Points, in no order, along strands that fork, close into loops and pass close to each other.
Points whose rows are less than 95.8 apart are linked; no others are. Some points are linked to none.
(220): [ -6  -5  -4  11  30 -29   9 -19 -19   0 -22   6  34 -52 -22  28 -14  -5
 -20 -25  14   4  -7  15  29 -14   3  20  -4   5 -19  15  10]
(1440): [  4  13  27  42   3  10  37  12 -21  -6   6  40   2 -46  -3 -21  -4 -39
  -5  11 -23 -69  24  -9  72  30  21  18 -42  35  10 -10   9]
(1539): [ 12 -10 -24 -34  19 -22  -4 -28 -16   1 -18 -14  20 -23   5  13  22   5
  -4 -21  47  -4 -19  11  23  -2 -12  -5  12  29  -7   4 -17]
(449): [ 24 -16  -4  36  -9 -23 -10  -8 -38  23 -15  45 -17   6 -13 -17  14 -59
 -33   2 -27 -43   9  51   3  25 -12 -24   2  22  12  -3 -33]
(797): [  1 -59 -13  33 -18 -23   8 -19  39 -10  -2  -6 -49  30  21  -4  26 -19
 -27  26  -2  26 -14   0 -48  -1   6 -10  36 -37  31  20 -25]
(926): [ 25 -15 -30 -32 -43  13 -37 -23  -7  -4  22 -38   0  31  26   5  46  -7
  38 -15  30 -21 -14 -19 -16   0 -47 -23  20  57  22 -27 -41]
(639): [ 14  10  15  20 -23  41  39  17 -11 -13  23  31  -2 -29  15  -7  13 -22
   9  36 -13 -95  34 -22  57  13  30   6 -52  39   3 -20  26]
(549): [  1  -4  13 -25 -16  40 -24 -25  55  48  40 -37 -20  43  27 -53  13  35
   6  39  25  10  -9 -42 -56   4  11 -40  -3 -17  55 -28  21]
(770): [ 21 -14 -29  -1 -15  47  -9 -21  -5  14 -12  35 -13  34  10 -15  -9   8
   5  11 -11  -9  16  -9  10  16   3 -21 -22  10  -3 -10 -11]
(1201): [ 48 -27 -24   8  -4  31   8  -9 -20  13 -25  37   1 -12   2  50  -9 -27
 -29  32  -1 -45  23 -13  15  26  29   1 -27 -17  35   8  35]
(511): [ -3   2  -3  23 -18  16  22  16 -39  16 -14  52  17 -58 -31  -6 -42 -12
 -19   4 -25 -28  14  21  29  17  -3  19 -23  22   1   5   7]
(684): [ 41  -2  12 -28 -20  45 -17 -10 -30  -9  13 -10  11  38 -15  47  24 -39
 -30  44  28 -72   9  -9 -11  -1  14 -61 -42  32  37 -10  68]
(150): [ 28  -5 -23 -21 -28  35 -15  -5 -18 -43 -17 -12   0  24   5   3   5  12
  26 -26  -9 -14  -1 -21 -14  12 -21   4 -20  35 -10 -29   2]
(499): [  1   7  18 -20  53 -23  10  -3  23  -4 -22 -19   8  -4   0  11 -25  32
 -12 -16  22  27  -8  -5  -6  -3  13  20   4 -50  -6  13  10]
(535): [ -4  40  23  10  34 -21   5  -8   3 -24 -21  -1  18 -12   6 -11  17  -5
  -4 -18 -28  -6  15 -12  32  10  13  14 -17  34 -26 -17 -17]
(319): [ 34   1   8  14 -12  55  12   7 -32   4  23  40  -5   5 -11  20  31 -55
  -2  54   8 -99  26  -9  26   7  28 -34 -47  27   6  -3  53]
(1084): [-14  28  41  35  34  -3  18   4 -10 -14  -3  11  24 -38  -4 -14  -3 -17
   7 -12 -28 -31  22 -19  71  24  10  18 -42  40 -10 -19  -1]
(1484): [ 20 -31 -26 -14 -24  11  -4  -3   5 -31  -6 -42 -36  30  21   0  17  14
   5 -22  17   5 -28 -15 -52   2   5  -2  11  10  11 -12  -6]
(1426): [ -2  41   9  22  34 -10  29  -3   8   1 -19  20  -2 -19  10  -6   5  -9
 -31  10 -43  -8  18 -14  32  13  26  15 -14   4  -6  -1 -12]
(368): [ 12 -13  -5  -2   6  46  24  -5 -10 -13  38   5  -4 -10  -3  21  57  -7
 -25  79   7 -40  12  -6  10   9  49 -42 -16   8  42   1  57]
(370): [ 20  31  34 -54   6  -5 -25  21  41   4  14 -59   4  41  22 -48 -24  60
  27   4  34  11 -20 -13 -43  10 -19 -14 -20 -25  34 -27  17]
(1154): [ 39 -26 -13   8  16  -8   6 -16 -22 -10 -37  18  11 -23  -1  42  -9 -25
 -38   2   5 -34  15   3  19  25  14   7 -23  10  19  11   9]
(929): [ 25  -7 -17   3  -8 -11 -19 -25 -17 -12 -11  10 -16  27  17  -6  47 -30
   4  -4 -11 -24   5   5   0  10  -5 -29   0  43 -10 -22 -28]
(1628): [ -3 -24   8  -2 -25  37  27  18 -24 -28  28  40   3 -24  -5  13 -12  21
   8  27 -11 -44  21 -18  44  29  20  -1 -42  28  21  19  45]
(1512): [-29  -4  -9  59 -21 -37 -27  23  -2 -29 -28 -28  12  -9  -1  -3  -5 -31
  20 -37   2  19 -20  40  -7 -54 -19  33   6  14 -48  11 -17]
(351): [  1  -1 -27   0 -24  17  14  -6 -38  31 -11  50  -5 -35 -20  -9 -22  -9
  -7  -3  -9  -7   4  18  10  21  -4   7   1  26   1   1 -17]
(1241): [ -2  45  -2 -19 -11  65  13   9  35  48  45  17  -9  20  34 -21  23  31
  -3  68   2   0  17 -34   7 -14  50 -28  -2 -13  16 -14   8]
(553): [-20   8  10  33  -7   6  37  19 -15 -22  10  29   0 -24 -30  -9  -7  10
 -14  13 -58  15  15   6  -2  31  17   4 -11  19   5   1  10]
(573): [ 35  31 -32 -38  -5  36  11 -13  -3  41  -6   1   5 -25  27  21  25  11
 -36  53  33 -35   8 -18   6  -5  33 -11  -3   6  37 -20  28]
(1294): [-18 -24 -25  16 -23 -31  -8 -11   9   5 -10  14 -44  17  29 -17  21 -31
 -12  -2 -26   7 -11   5 -20  -9  -7  -3  41  15 -12  -8 -47]
(1621): [ -8 -13  30 -17  30  -8  -3  14  11 -31  31 -32   8  14 -23 -11 -19  58
  30 -17  18  39 -24  -5 -20  25  -6  -6  -7 -35  12   7  40]
(920): [ 39  -5  14 -15   3  34 -19 -16 -28  14  25 -14   3  53 -28  47  53 -59
 -22  40  34 -47  -7  -2 -27   2  13 -79 -16  27  17  -6  37]
(1313): [ -5  14  -1  -3   1  52  24  -3  11  -4  49 -12  -5  -1   7 -10  61  20
 -16  86   0  -3   8 -15  -5   5  47 -42  -3   2  46 -11  50]
(1326): [ 27   4 -41 -19  13 -20  -7 -27   3   9 -57   6  -3 -14  35  12  25 -27
 -24   1  -3 -16   2   3   4   2   0  25  18   2 -16   1 -28]
(190): [-39  23  33  34  21 -18  26  28   0   1  -7  -4  35 -43 -49  11 -47  -2
 -29  -4 -29  31  16  18 -13 -19   1  18  -9 -24 -21  12  18]
(332): [-13   3 -10  29 -13  -9 -31  -3 -22 -12 -27   1  10  -6 -15 -25  -6 -18
  34 -39 -25  -2  -6  38  14  -6 -43  27  -1  26 -43 -12 -25]
(966): [  0 -56 -20   9 -38   8 -17  -7  21 -11  14 -36 -39  52  33 -17 -10  13
  38 -22  29   9 -31 -23 -21  -9 -35  -1  32  -8  26  12 -45]
(482): [ 14 -43 -38 -11 -31  42 -16 -20  -8  34  -3  33 -14  20   5  -8 -33   2
   8  -6   4   3   6   5   2  19 -21 -19  -6  10  12   8 -32]
(783): [  7 -23  22   2  11 -13 -19  12   7 -50  24 -51  12  30 -13  -6 -12  51
  51 -41  30  30 -40 -12 -15  -7 -24   5  -6 -31  -1  -1  30]
(1329): [ 25   7 -26  26  19   5   7 -27  -1  33 -26  43 -19  -7  16   8  19 -24
 -42  39 -38  -5  16 -16   5   9  24   4   9 -25   9  -1  -5]
(979): [-22 -37 -14  27 -30 -48   4  -1  43  -4  -9   1 -49  21  39  -7  17 -31
 -33  17 -14  22 -20  -8 -36 -17   4   7  55 -21   3  14 -41]
(463): [ 17 -20  -5  -4 -15  33  40   5 -16 -18  37  30  -6 -20   3  21  25   8
 -16  62   9 -55  19 -10  33  24  38 -21 -26  17  39  16  46]
(1125): [ 30  20 -28 -50  -5  17   3 -25  -9  14 -27 -10   6 -11  24  15  25   6
 -25  16  30 -27   3  -5  -2   6  10 -11  -1  35  13 -18   6]
(253): [ 16   0   7  40  -9  -8   8  13 -46  26 -21  52  19 -59 -33 -22 -29 -46
 -38   8 -17 -58  18  41  28  23 -19   7 -20  18  20   2  -5]
(806): [ 20   6  23 -38 -22  20 -25   4  49  19  43 -49  -9  49  23 -63  -7  52
  32  12  23  11 -24 -35 -62  26 -15 -28 -19 -21  57 -31  18]
(672): [ -8  11 -20 -43   0   9 -11  -8  10  -1 -27 -23  -3  13  12  -4  -2  11
  35 -28  15  20  -9   5 -10  -5 -23  26  13   5 -38  -2 -21]
(1604): [-14  26 -18 -20   1  16  24  12 -13  47  -4  38   2 -38 -10   3 -33   7
  -8  -5  -8  23   2   3  10   9   9  25  19  -7  -7  11 -21]
(865): [-10   0  21 -36  24  -1  15  11  -4 -26  35 -25   5  -7  -5  -2   0  60
   9   0  11  23 -13  -8  -5  33  12 -10   0   3  28   3  38]
(687): [ 20 -46   3   6 -10  14  14 -15  38 -28   5 -26 -43  41   6 -31  24  19
  -5  18   9  27 -25 -12 -58  29  13 -15  -1 -46  39   5  19]
(659): [ 17  11 -20  39  -2 -19   6  -8  15  43 -33  40 -14 -18  10  -2  -8 -21
 -56  34 -59  17  15 -10 -10   0  -7  17  27 -51  11   8 -22]
(1407): [-13 -30  -8  -2 -12 -43 -17 -14   4 -12  35 -12 -17  17  26   0  44   5
  17 -14   7  20 -20 -12  -1   4 -13 -24  43  35   8  -2 -54]
(1245): [-10 -42  12  20   8   3  24   4 -13 -38   0  20  16 -34 -22  25 -24  14
 -32  26 -14 -10  18   4  32  37  11   4 -27   1  37  35  43]
(400): [ 40 -12  -5   2  10  25 -14 -26 -29   9   5  15 -12  41  -9  27  50 -52
 -15  29   8 -45  10   2 -11  11  16 -61 -13  27  10 -11  12]
(969): [ -1   0  -5  23   5 -19   5  -1  21  34 -23  27   2 -11  -2  -7 -43  16
 -38  21 -27  34  13   6  -5  -4 -18  17  16 -49  -8  20 -29]
(830): [  2 -35 -13  39 -22 -40 -12  -7 -15  34  11  34 -30   4  -3 -14  32 -64
 -42  13 -36 -16  -2  37 -18   6 -15 -38  37  20  18   8 -47]
(188): [ -5  -1   4  54 -16 -22 -23   4 -19  -5 -41  13  -3 -17 -11 -42 -11 -35
 -29 -19 -57 -27  10  51  -3   8 -15  18  -5  25 -16 -19 -31]
(1213): [ 15 -21   0 -29 -11  26   4  -3 -27 -45 -11  -2   4  -7  -7  23  -7  19
  -8  -8   4 -35   5 -21   6  23   9  -6 -31  34  22  -2  44]
(800): [  2 -13  -3   4 -17 -20 -13  19   7 -54   4 -38 -21  29  16   4  21  21
  31 -32  14  27 -34 -12 -40  -6  -5  18  15  11  -7  -5 -19]
(139): [  5  23   2 -38 -17  35  -6  14 -30 -11  35   6  26  -4  -9   8   0  53
  45  -8  13   0  -3 -30  19  27 -19  -4 -15  37   4 -24  17]
(716): [-25  -7 -24 -13 -10  -9 -26 -11  -2   0  -1 -33   5  12   9   1  10  -2
  58 -41  29  25 -30  19   9 -28 -44  27  29  10 -42   8 -23]
(1012): [ -3  17  -1  33  19 -17 -14 -18 -17  35 -46  18  40 -61 -25 -32 -15 -46
 -16 -26 -14 -27   6  50  47 -10 -31  38  -7   8 -28   2 -12]
(1462): [ -5  51  28 -20  37 -13  27  10  19 -27   6 -17   1   6   8  -4  24  31
 -20  14 -17  22  13 -23  -1  10  32  -7  -2   4   8  -6   1]
(390): [-44 -22  -1 -15 -12 -31  13 -15  48  42  14   2 -33  10  22 -11 -24  -2
  -9  -4  -3  32  -9 -17 -23  -6 -22  13  63 -33   5  15 -49]
(1639): [  9  54 -24 -38  -5  51  17  -2   5  41 -21  31   2 -14  25 -14   1   0
   5  16  -8 -20  25  -9  28  12  24  25 -15  11 -22  -7  -2]
(729): [  6  67   1 -31   3  44  37  37  31  30  46  19   2   1  28  -2   0  34
   0  46  -6 -12  27 -19  29  -9  52  -4 -11 -21  10  -1  -2]
(49): [-11  15   0  47  15 -57  -6   4 -16  35 -20  14  41 -63 -26 -10  -8 -25
 -57  -4 -28   2  -2  31  19 -22 -25   2  14  -5 -11  14 -27]
(118): [ -6 -18 -13  54 -28 -27 -29  19 -18 -32 -30  -7  -3  -5  -7 -18  -9 -25
   6 -29 -32  -7  -7  38 -12 -18 -36  15   0  29 -27  -3 -39]
(338): [ -8  -3  10  16   3   3  27   2  -6 -49  27   9  -2  -2 -17   2  28  24
  -2  17 -37  33  10  -7  -2  44  17 -14  -4  18  21   3  14]
(881): [ -7  -9  25  -9   3 -32   1   9  44 -11 -32 -21 -26  37  15  -9 -23  16
  19 -13  34  30 -27   6 -21 -26 -16  33  23 -62 -24  20 -29]
(1576): [ 23 -26 -19 -19  -9  65  -2  -8  -7   9  23  -1 -16  13   4   4  15  20
 -13  39  19 -18  -2 -25 -20  15  36 -39 -20   2  44 -13  51]
(1570): [-16  18  26   9  28 -18  -8 -29 -19 -15  19  -6  51 -18 -26  15   7  13
  35 -33  17   1   3  -4  58  -8 -11  -3 -22  23 -35 -17  36]
(844): [-28  28  48 -27  40 -27   7  21  11  -7   3  -4 -17  30 -29   1 -20 -11
  40 -26   6  47  17   4 -35 -38  -8   8  28 -54 -23   6 -16]
(376): [ -4   9  13  11   7 -23   4   2  -1 -44  33   0  -1  12  -2   0  47  27
  15  -2 -31  42  -3 -14  -7  30  -2 -14  11  28   5 -13 -16]
(1577): [ 21  14 -11  28  17  18  28  -8  -5  12 -17  37  -3 -19  10   4   8 -13
 -31  30 -30 -32  27 -14  34  19  35   9 -19   0   9  -5   1]
(495): [  5 -21  -3   6  -3 -36   3 -14 -21 -19  38  11 -11  -1  -3  -4  56   1
   3   1 -10  21  -8  -4   2  25  -4 -38  18  48  22  -5 -33]
(1439): [-31   6  11  27   5 -53   3  20  23  21 -16 -20  13 -19 -15  11 -29  -4
 -29  -7   3  47 -10  23 -29 -49 -25  20  35 -58 -30  23 -19]
(358): [-45 -14  14 -11  -1 -24   0   0  30  35  21  -8 -16  13  -5 -11 -38  14
  19 -14  12  53  -7   2 -18 -14 -29   9  43 -37  -6  15 -40]
(1369): [ -8   5   6  55  -3  -4  14   3 -20 -11 -16  30 -14 -14 -19 -28   3 -20
 -28   5 -69 -10  18  21  -2  22  14   3 -13  24   2 -15  -8]
(946): [-20  -1   2 -14  -2 -37 -19 -16  -7   5  38 -10   6   5   9  -1  29  16
  45 -27  13  25 -22 -16  12   3 -38 -12  41  32 -13 -11 -44]
(1304): [ 51 -15 -24   8  15  54 -12 -19 -17  36 -12  30  -2   8   8  42  25 -34
 -25  63  11 -43  14 -24   1   4  36 -20 -17 -28  25  -2  36]
(349): [ -6   2 -30 -34  -2   7  20 -16   4  60   3  23 -23 -28  14  14  -7   8
 -22   2   2  27  -7 -22 -16  13  14  19  38 -21  19   8 -24]
(1399): [-51  13  13  46  -8 -56 -10  20  14  24  10 -30  24  -7 -13   2 -12 -17
 -11 -11  -2  42  -5  43 -16 -74 -28  -9  34 -34 -45  19 -10]
(933): [-27  53  15 -24  41 -45  12   8  21   5 -11   9 -11  10   5  -6   6 -14
 -12 -21 -35  29   5 -10   8 -18  -4  12  30 -19 -28  14 -37]
(408): [-21 -21  21  21  17 -10  15  13   3 -14  -4  -2  27 -29 -40  18 -51  29
 -22   0  -6  35   2  14  -3   2   1  17 -13 -33   1  27  34]
(1255): [-17 -23  15  26 -15  17   0   9 -28 -31   4  23  23 -20 -42   3 -47  17
  12 -16 -30   0   9   1  22  13 -23  10 -35  25 -11   1  22]
(375): [-49  14 -14   8 -21 -20 -25   6   8  10   7 -39   7  14   4   8  18 -37
  70 -39  30  41 -28  40   4 -60 -32  35  48  -3 -53  20  -2]
(292): [ -9 -10 -13  -7  -2 -41  -2   0  35   1 -40 -12 -24  10  33   2 -10  -4
  -7 -10  19  26 -20   2 -17 -23 -13  41  42 -40 -19  19 -37]
(1220): [-40  40  36  62  24 -23  -2   2 -12  41  -2   7  48 -52 -43 -30 -29 -30
 -22 -20 -34  -6  17  37  42 -23 -18   9 -17  -3 -29  -5   7]
(477): [ 23  -2   3  21  15  -1  29  -4 -23  -4 -18  38  11 -38   2  18  -2 -27
 -27  17  -8 -55  22  -8  48  27  22   7 -34  27  17   6  10]
(1198): [ 14  27  35 -48  13  -7 -35  32  25 -19  21 -66  15  42   4 -24 -11  54
  55 -22  36  17 -24 -19 -45  -4 -36  -1  -8 -27  14 -30  22]
(963): [-41  38  20  51   7 -43 -24  -1  -4  40  -6 -12  43 -34 -29 -36  -5 -35
 -14 -31 -24   4   3  57  22 -48 -31   2   7  -7 -50 -10  -6]
(856): [-12 -14  12  16  -1  18  51  25   3 -28  20  24   7 -47  -3  22 -16  12
 -16  38 -25 -26  25 -12  49  26  38  27 -30  -5  25  34  42]
(671): [-50  19  40  -5  10 -44  -7  26  13   5  17 -20 -15  25 -22   7  -9 -36
  48 -32  24  50  -2  26 -39 -69 -16   9  47 -53 -29  13 -11]
(874): [  0   2  -1 -20 -14  67  -6 -13  39  48  46   1 -19  25  23 -30  19  32
   5  49  19  15   5 -42 -29   4  38 -41  -1  -9  39 -19  19]
(134): [ 15 -22 -18   5 -22   6 -25   7 -24 -63  -2 -25  20  17 -10  17   6   9
  41 -48  -3   2 -21 -12  -7  -6 -39  14 -13  29 -19 -15  -2]
(410): [-30   1   6 -33   9   9  -2  -6   9  39  38   6  -5   5  -4 -10 -29  38
  30 -19  18  45  -4 -12   2   9  -9  -4  27 -10   4   5 -29]
(1194): [ 20  19  -8 -11 -32  62   9   8 -18  -2  22  27   2   3  10  -4  17  22
  14  37  -7 -39  19 -26  23  15  22 -21 -33  39  10 -25  27]
(1130): [ -8 -24   3  27  -9  -7 -23  -2 -23 -63  -5 -26  30  -9 -31  22 -11   1
  31 -57  -6   5 -16  -1   6 -11 -23  20 -23  24 -29 -10  25]
(678): [  7  58  20 -47   2  37  24  55  33   1  43  -8  21  -9  30   1 -21  53
  -2  42  12 -24  27 -13  26  -2  46   3 -28 -16  23  -1  34]
(1014): [-34  16  22  37  11  -8  -5  -1  13   0 -32 -22  34 -10 -36   7 -51 -22
  23 -36  -7  22  19  29  -3 -38 -15  32 -23 -23 -58  -5  19]
(1461): [-19 -28 -33  12 -20 -21 -19   1  11  -5 -29 -21 -17  11  31  -1  -3 -18
  19 -22  26  15 -28  26   2 -37 -31  29  38   0 -27  28 -40]
(271): [-26   0 -13  22   1 -58 -11   9  15  13 -30  -3   1 -20  10   1 -10 -21
 -30 -12 -11  25 -15  20  -7 -39 -22  28  40 -23 -30  18 -40]
(108): [-26 -11 -18 -23 -13   1  15 -27  29  52  11  11 -42   6  24  -5   2  -3
 -16   2  -9  23  -3 -31 -35   9  14   4  47 -18  12  -5 -29]
(868): [ -6  -9 -19  38  -4 -62 -17  11  -9  13 -25  11  11 -38   3 -10   2 -35
 -47  -9 -25   1  -9  37  -1 -24 -25   5  24   4 -15  17 -47]
(318): [-14  18  15 -10  23 -11 -18 -10 -11 -13  16 -21  26   8 -21  17  -1  26
  47 -39  18  30  -9   3  17 -15 -19   5  -1  -4 -39 -16  17]
(1078): [  9  -4  16  21   5 -26   2  -9 -41 -32  -4  23  18 -30 -27  -1  14 -13
  10 -25 -11 -19  -4   4  28  21  -9  -7 -20  57  -5  -8   0]
(1413): [ 17 -10  -9  20 -13  -1 -24 -14 -38 -11 -35  21  10 -12 -21 -33   1 -43
  22 -36 -14 -39   4  47  32  16 -42  13 -17  47 -20  -7 -23]
(984): [-37  35  29  39  12 -41 -25  11   4 -16   7 -21  20  18 -24   7   3 -33
  49 -49 -18  38   6  27  -9 -49 -16  24   9 -13 -61  -9  -1]
(845): [ 35  -5  -3  39  -3 -34 -14  -3 -38  38 -33  44  11 -35 -23 -14 -11 -58
 -44   0 -16 -51  14  56  12  19 -32  -5  -2   8  16   7 -30]
(644): [-16  67  40 -37  57 -36  12  11  28 -13 -11 -17   0  21   8   1  12   6
  -8  -8 -14  24  17 -24  -1 -15  11   3  12 -12 -18   5 -23]
(268): [ -2  39   1 -58  15  20   8   4  13  14 -22  -4  -9  15  14  -3 -13  27
  12  -9   9  20  10 -14 -20   8  10  23   4 -11 -21 -11  -6]
(923): [ 17   3 -24 -58  12  16   0 -15 -13   8 -23 -15  19 -29   6  14  -1  22
  -3 -10  43 -14 -10  -1  16  12  -4   6  -5  20   4  -1  13]
(386): [-54  19   7  48 -10 -62 -32  21   4  36   5 -16  30 -22  -6 -35   2 -32
 -14 -17 -20  13  -5  52   5 -63 -45  -9  38 -16 -52   8 -25]
(916): [  5  30  15 -73  12   1  -9   6  47  24 -28 -31 -16  28  32 -19 -16  25
  16  -8  42  16  -3 -13 -35  -7 -11  20  12 -42  -8  -3  -9]
(401): [ 11 -39 -22   2  -4 -25 -13 -13 -39 -11  -6   2  13 -20 -22  14   4 -21
   9 -33  33  -5 -24  31  20  -4 -32 -14   8  34  -7  16 -24]
(409): [  0   3 -25   5 -14 -32 -17 -11 -12 -12 -22  14 -26   6  20 -23  40 -33
  -2 -18 -32 -10  -6  14  -7   2  -1   2  21  38 -24 -15 -40]
(1514): [-11 -31 -28 -30 -14  25  -9 -19  -2  46   9  12  -4  -5  -3  -7 -34  21
  19 -22  29  22 -11  -2   5  14 -23  -3  14   2   6  11 -36]
(454): [-10  16   3  38   9   5   5  11   7  28 -31  32  18 -26 -13 -17 -53   4
 -29  11 -43   6  28  16  19   4 -12  23 -17 -20 -16   9 -17]
(62): [-17 -14   3  12   6 -22  10   2  -1 -17   1  -2  -5   0 -14   1 -13  24
  -1 -13 -12  40  -9  12 -14  -1  -5   4  12   1 -12   6 -17]
(38): [-18  12  14   5  -5 -39 -14  29  19 -51 -11 -40 -14  27  17   5  19   4
  39 -34  20  36 -28   1 -29 -35   1  34  26  -7 -37   4 -22]
(1489): [ 20  10 -29 -26  -4  53   3  -9   7  28 -19  35  -1   5  27  -3 -13  18
  -7  22   4  -8  23 -17  14  14  26   6 -20  -8  -1  -5   1]
(530): [ 39 -44 -31 -16 -11 -15 -10 -13 -28 -12  -9  -9  -9  19   1  33  13 -29
  -8 -24  37 -29 -18  20  -2  12 -12 -29   4  25  18  14 -26]
(627): [-28   0   3  51 -25 -38 -27  37   1 -47  -1 -34   0  21   4   7  15  -9
  48 -35  20  42 -35  16 -18 -59 -14  33  18   5 -33  16 -14]
(360): [-10  29  -3  24  32 -38  12  -4 -15  33 -16  16  33 -61 -25  13 -20 -11
 -43 -10 -17  19  -3  10  32 -17  -9  21  16 -22 -11  24 -12]
(1558): [ 26 -45 -31 -14 -20  -3 -22 -10   6 -18  11 -48 -34  37  39  16  40 -16
  -4 -11  32 -14 -25 -11 -47  -5  11 -34  17  19  37  -2 -18]
(1453): [-20  51  28  -8  46   7  24  20  -1   5   0  14  19 -18 -17   9 -30  10
  12 -13 -15   9  29  -7  36  -5  23  25 -17  -7 -28   5   3]
(37): [  5 -53  -8  22 -10  -3  12 -13  19 -29   5 -12 -32  23  -5  -6   6  18
 -15  13  -7  38  -8   6 -38  24   2 -15   8 -20  33  14  -6]
(1561): [-26  28  31   5  40  -5  -2  -9  14  12 -18  -9  30   4 -33  19 -47 -16
  25 -35  14  28  25  20   9 -39   4  25 -17 -49 -42   3  29]
(614): [ 17  -8  -1 -33  -1   4 -35  13   2 -32  21 -63  21  21   7  -7  -3  56
  41 -38  36   8 -42 -19 -17  -3 -34  -2  -3  -1  14 -21  19]
(97): [  6 -36   0  38 -16  31   8   2  10 -22 -21  29   2  12 -16  -9 -46  21
 -16  18 -30  11  26   1   7  24   5   0 -39 -14  11  12   9]
(790): [ 45 -10  -4   7  -3 -25 -21 -19 -25  -6  -1  18 -16  40   0  11  58 -65
  -9   1   2 -47   8  17   0  20   4 -52 -10  41  -2  -6 -22]
(1409): [ -9  11  23 -55  -1 -11 -10  16  46   1 -19 -44 -24  46  28 -20 -16   8
  54 -22  59  19 -23  -7 -29 -29 -29  32  28 -56 -21   8 -19]
(1191): [ 17  -1   0 -19  31   8  19  -1  18  -1 -15  -2   3  -7  10   8 -23  46
 -22  13  10  13   1 -19   6  21  27  15 -10 -37  22  12  21]
(876): [-28   0  17  15  18 -21   5 -27 -24  -3   6   1  39 -41 -41  26 -20   2
   9 -34  17   5  -3  14  47 -17  -2   5 -15  11 -31   4  47]
(406): [ 11   9   3 -43  -1  17   1   6  13  -4  25 -41  -4   8  18 -19   4  55
  -4  18  20   5 -18 -16 -32  27  14 -23 -10   8  46 -22  38]
(1403): [ 19 -25  26  -8 -24  10  18   9  39 -25  -2 -24 -37  48  -4 -32  -9  42
  20  -4  11  36 -27 -13 -55  20   4   4  -9 -49  13   5   3]
(1656): [-11  -9   7 -13 -13  27   3  13 -33 -17  27  22  16 -11 -32   6 -28  42
  37 -22  -8  14  -4 -13  14  22 -11   5 -15  23  -5  -6  22]
(1519): [ -2  34   8 -13  16  20  38  10  14 -22  30 -10   0  -4  14  -3  38  34
 -21  50 -18   0  18 -19  13  18  47 -22  -8   5  30  -6  28]
(857): [ -7  33  29 -37  16  37  27  55  28 -14  23  -2  24 -24  19  18 -37  37
   6  21   8 -31  30 -26  38   1  48  33 -41 -23   6  14  38]
(725): [ 36 -47 -24 -13 -20   6 -22 -11 -24 -17  25 -32 -25  54   2  34  38 -37
  -3 -15  24 -25 -17   2 -30  14   0 -56   4  27  32   0 -13]
(248): [ 40  -6   0   4   7  65  -3   2 -23  17  11  22   8   3  -4  44  28 -44
 -18  79  20 -79  19 -14  12 -12  39 -34 -36   2  15  -4  56]
(826): [ -7   6  20 -20   2  11  22  -2  38  16  11  16 -34  37  10 -22  -4  31
   1  19  -6  43   9 -23 -26  19  19  -6  11 -42   7   8 -16]
(491): [ 35 -30 -24 -17  16   4   6 -17  -4  -1 -30   1  -6 -13  16  30 -10  18
 -32   8  15  -8  -3  -8  -9  21  20   5  -6 -18  30   6  16]
(1066): [ 25 -11 -12 -34 -17  43 -17  -5  11   6  23 -46 -13  26  15 -26   7  36
 -13  30  20 -15 -21 -22 -52  12  13 -44 -19   7  61 -32  60]
(1533): [ 46 -25 -25 -35 -11  58 -11 -13 -22   3  -1  -3  -3  24   7  29   5 -10
 -24  29  26 -51   2 -16 -13   8  20 -42 -30   7  43  -7  52]
(502): [-22 -11  10  32  -5   6  -9   1 -13 -31 -26  -8  25 -13 -35   6 -51   6
  17 -38 -15  12   2  10   6  -5 -19  25 -32   8 -36  -4  21]
(1342): [ 22 -37 -40 -16  -9  36 -19 -43  17  56 -16  14 -36  24  33   8  14 -19
 -15  24  17  -4   0 -26 -37  -1  11 -11  23 -31  14  -9  -9]
(1630): [ 37 -20 -27 -18 -25  44 -11 -16  -5 -32 -18 -26 -19  43  13   2  12  11
   1  -3   4 -11  -5 -22 -40   0   4 -20 -17  13   8 -29  18]
(207): [ -6 -30 -20  24 -11 -28   2 -24   2  11  10  22 -39  11  12 -11  39 -35
 -30  19 -37  14  -2   1 -20   9   8 -32  36  11  13   4 -39]
(1502): [ -6 -55  10  23  18 -14   1  -7  -6 -37  -8 -10  23 -22 -29  20 -36  27
 -21  -7   1  11  -5  14  16   8  -6  -2 -20  -9  13  25  31]
(363): [ 22  15  -3  16 -17  53  17  -2 -34   3   4  43  -9  -2  -1 -11  19 -31
   9  34 -14 -73  25  -9  31  15  29 -12 -39  42   0 -23  27]
(52): [  6   0   6 -17 -13  36  35  39  23 -12  28  16  13 -39  28  26 -21  35
  -7  39   0 -49  25 -26  47  12  51  30 -39 -18  18  21  48]
(551): [-16  36  18 -11  54 -24  10   1  13  19 -18  -3  18 -19 -22  22 -34  -1
  -8 -21   7  35   5   7   4 -27   9  32  12 -59 -22  19   5]
(766): [ 11  12   0 -34 -34  58   1  20  -7  -3  53  13   7  10   8  -4   2  58
  28  24   8  -5   9 -36  10  25  16 -22 -22  27  34 -21  29]
(141): [-61  26  10   0   1 -46 -18  20  23   7  10 -25 -10  27  11   7   5 -48
  52 -35  25  43 -13  27  -8 -73 -22  25  61 -31 -48  22 -10]
(287): [-39  36   6 -46  21 -44  -6   6  22   8  -4 -14 -12  11  19  -3  12 -19
  13 -30  -2  31  -7  -4  -2 -28 -15  17  53  -6 -41   9 -34]
(747): [-16  21  29 -24  26 -11 -13  11   9 -13   8 -26  -1  27 -17   8 -17  24
  53 -37  27  39  -3   2 -21 -19 -13  11   9 -34 -30  -3   3]

How many points has the smallest loop of links through each point below? Write - if it is on no loop.
(375) -> 16
(1577) -> 6
(1409) -> 8
(1201) -> 9
(920) -> -
(376) -> -

A tip is a point with one link. Name the tips that can be reached along the links from each point below, in the order of the rows.
(876) -> (1220)
(400) -> (190), (1639), (1403), (287)
(376) -> (573), (946), (1413), (454)

A piece is all that can be reached along the links. How many separate loops has the piece of each point below (a circle has one, a figure eight two, a Y none), and how many tips (points with one link)?
(220) -> loops 2, tips 1
(139) -> loops 3, tips 4
(614) -> loops 0, tips 4

Name the points in between on the shortest way along the links from the first point to the second, in order.
(38); (923) -> (800) > (1484) > (1558) > (725) > (530) > (401) > (1539)
(358); (920) -> (390) > (108) > (349) > (1604) > (351) > (511) > (253) > (845) > (449) > (830) > (207) > (1294) > (409) > (929) > (790) > (400)
(1533); (370) -> (1576) > (1066) > (406) > (865) > (1621) > (783) > (614) > (1198)
(1621); (1313) -> (783) > (614) > (1198) > (370) > (806) > (549) > (874) > (1241) > (729) > (678) > (857) > (52) > (856) > (1628) > (463) > (368)
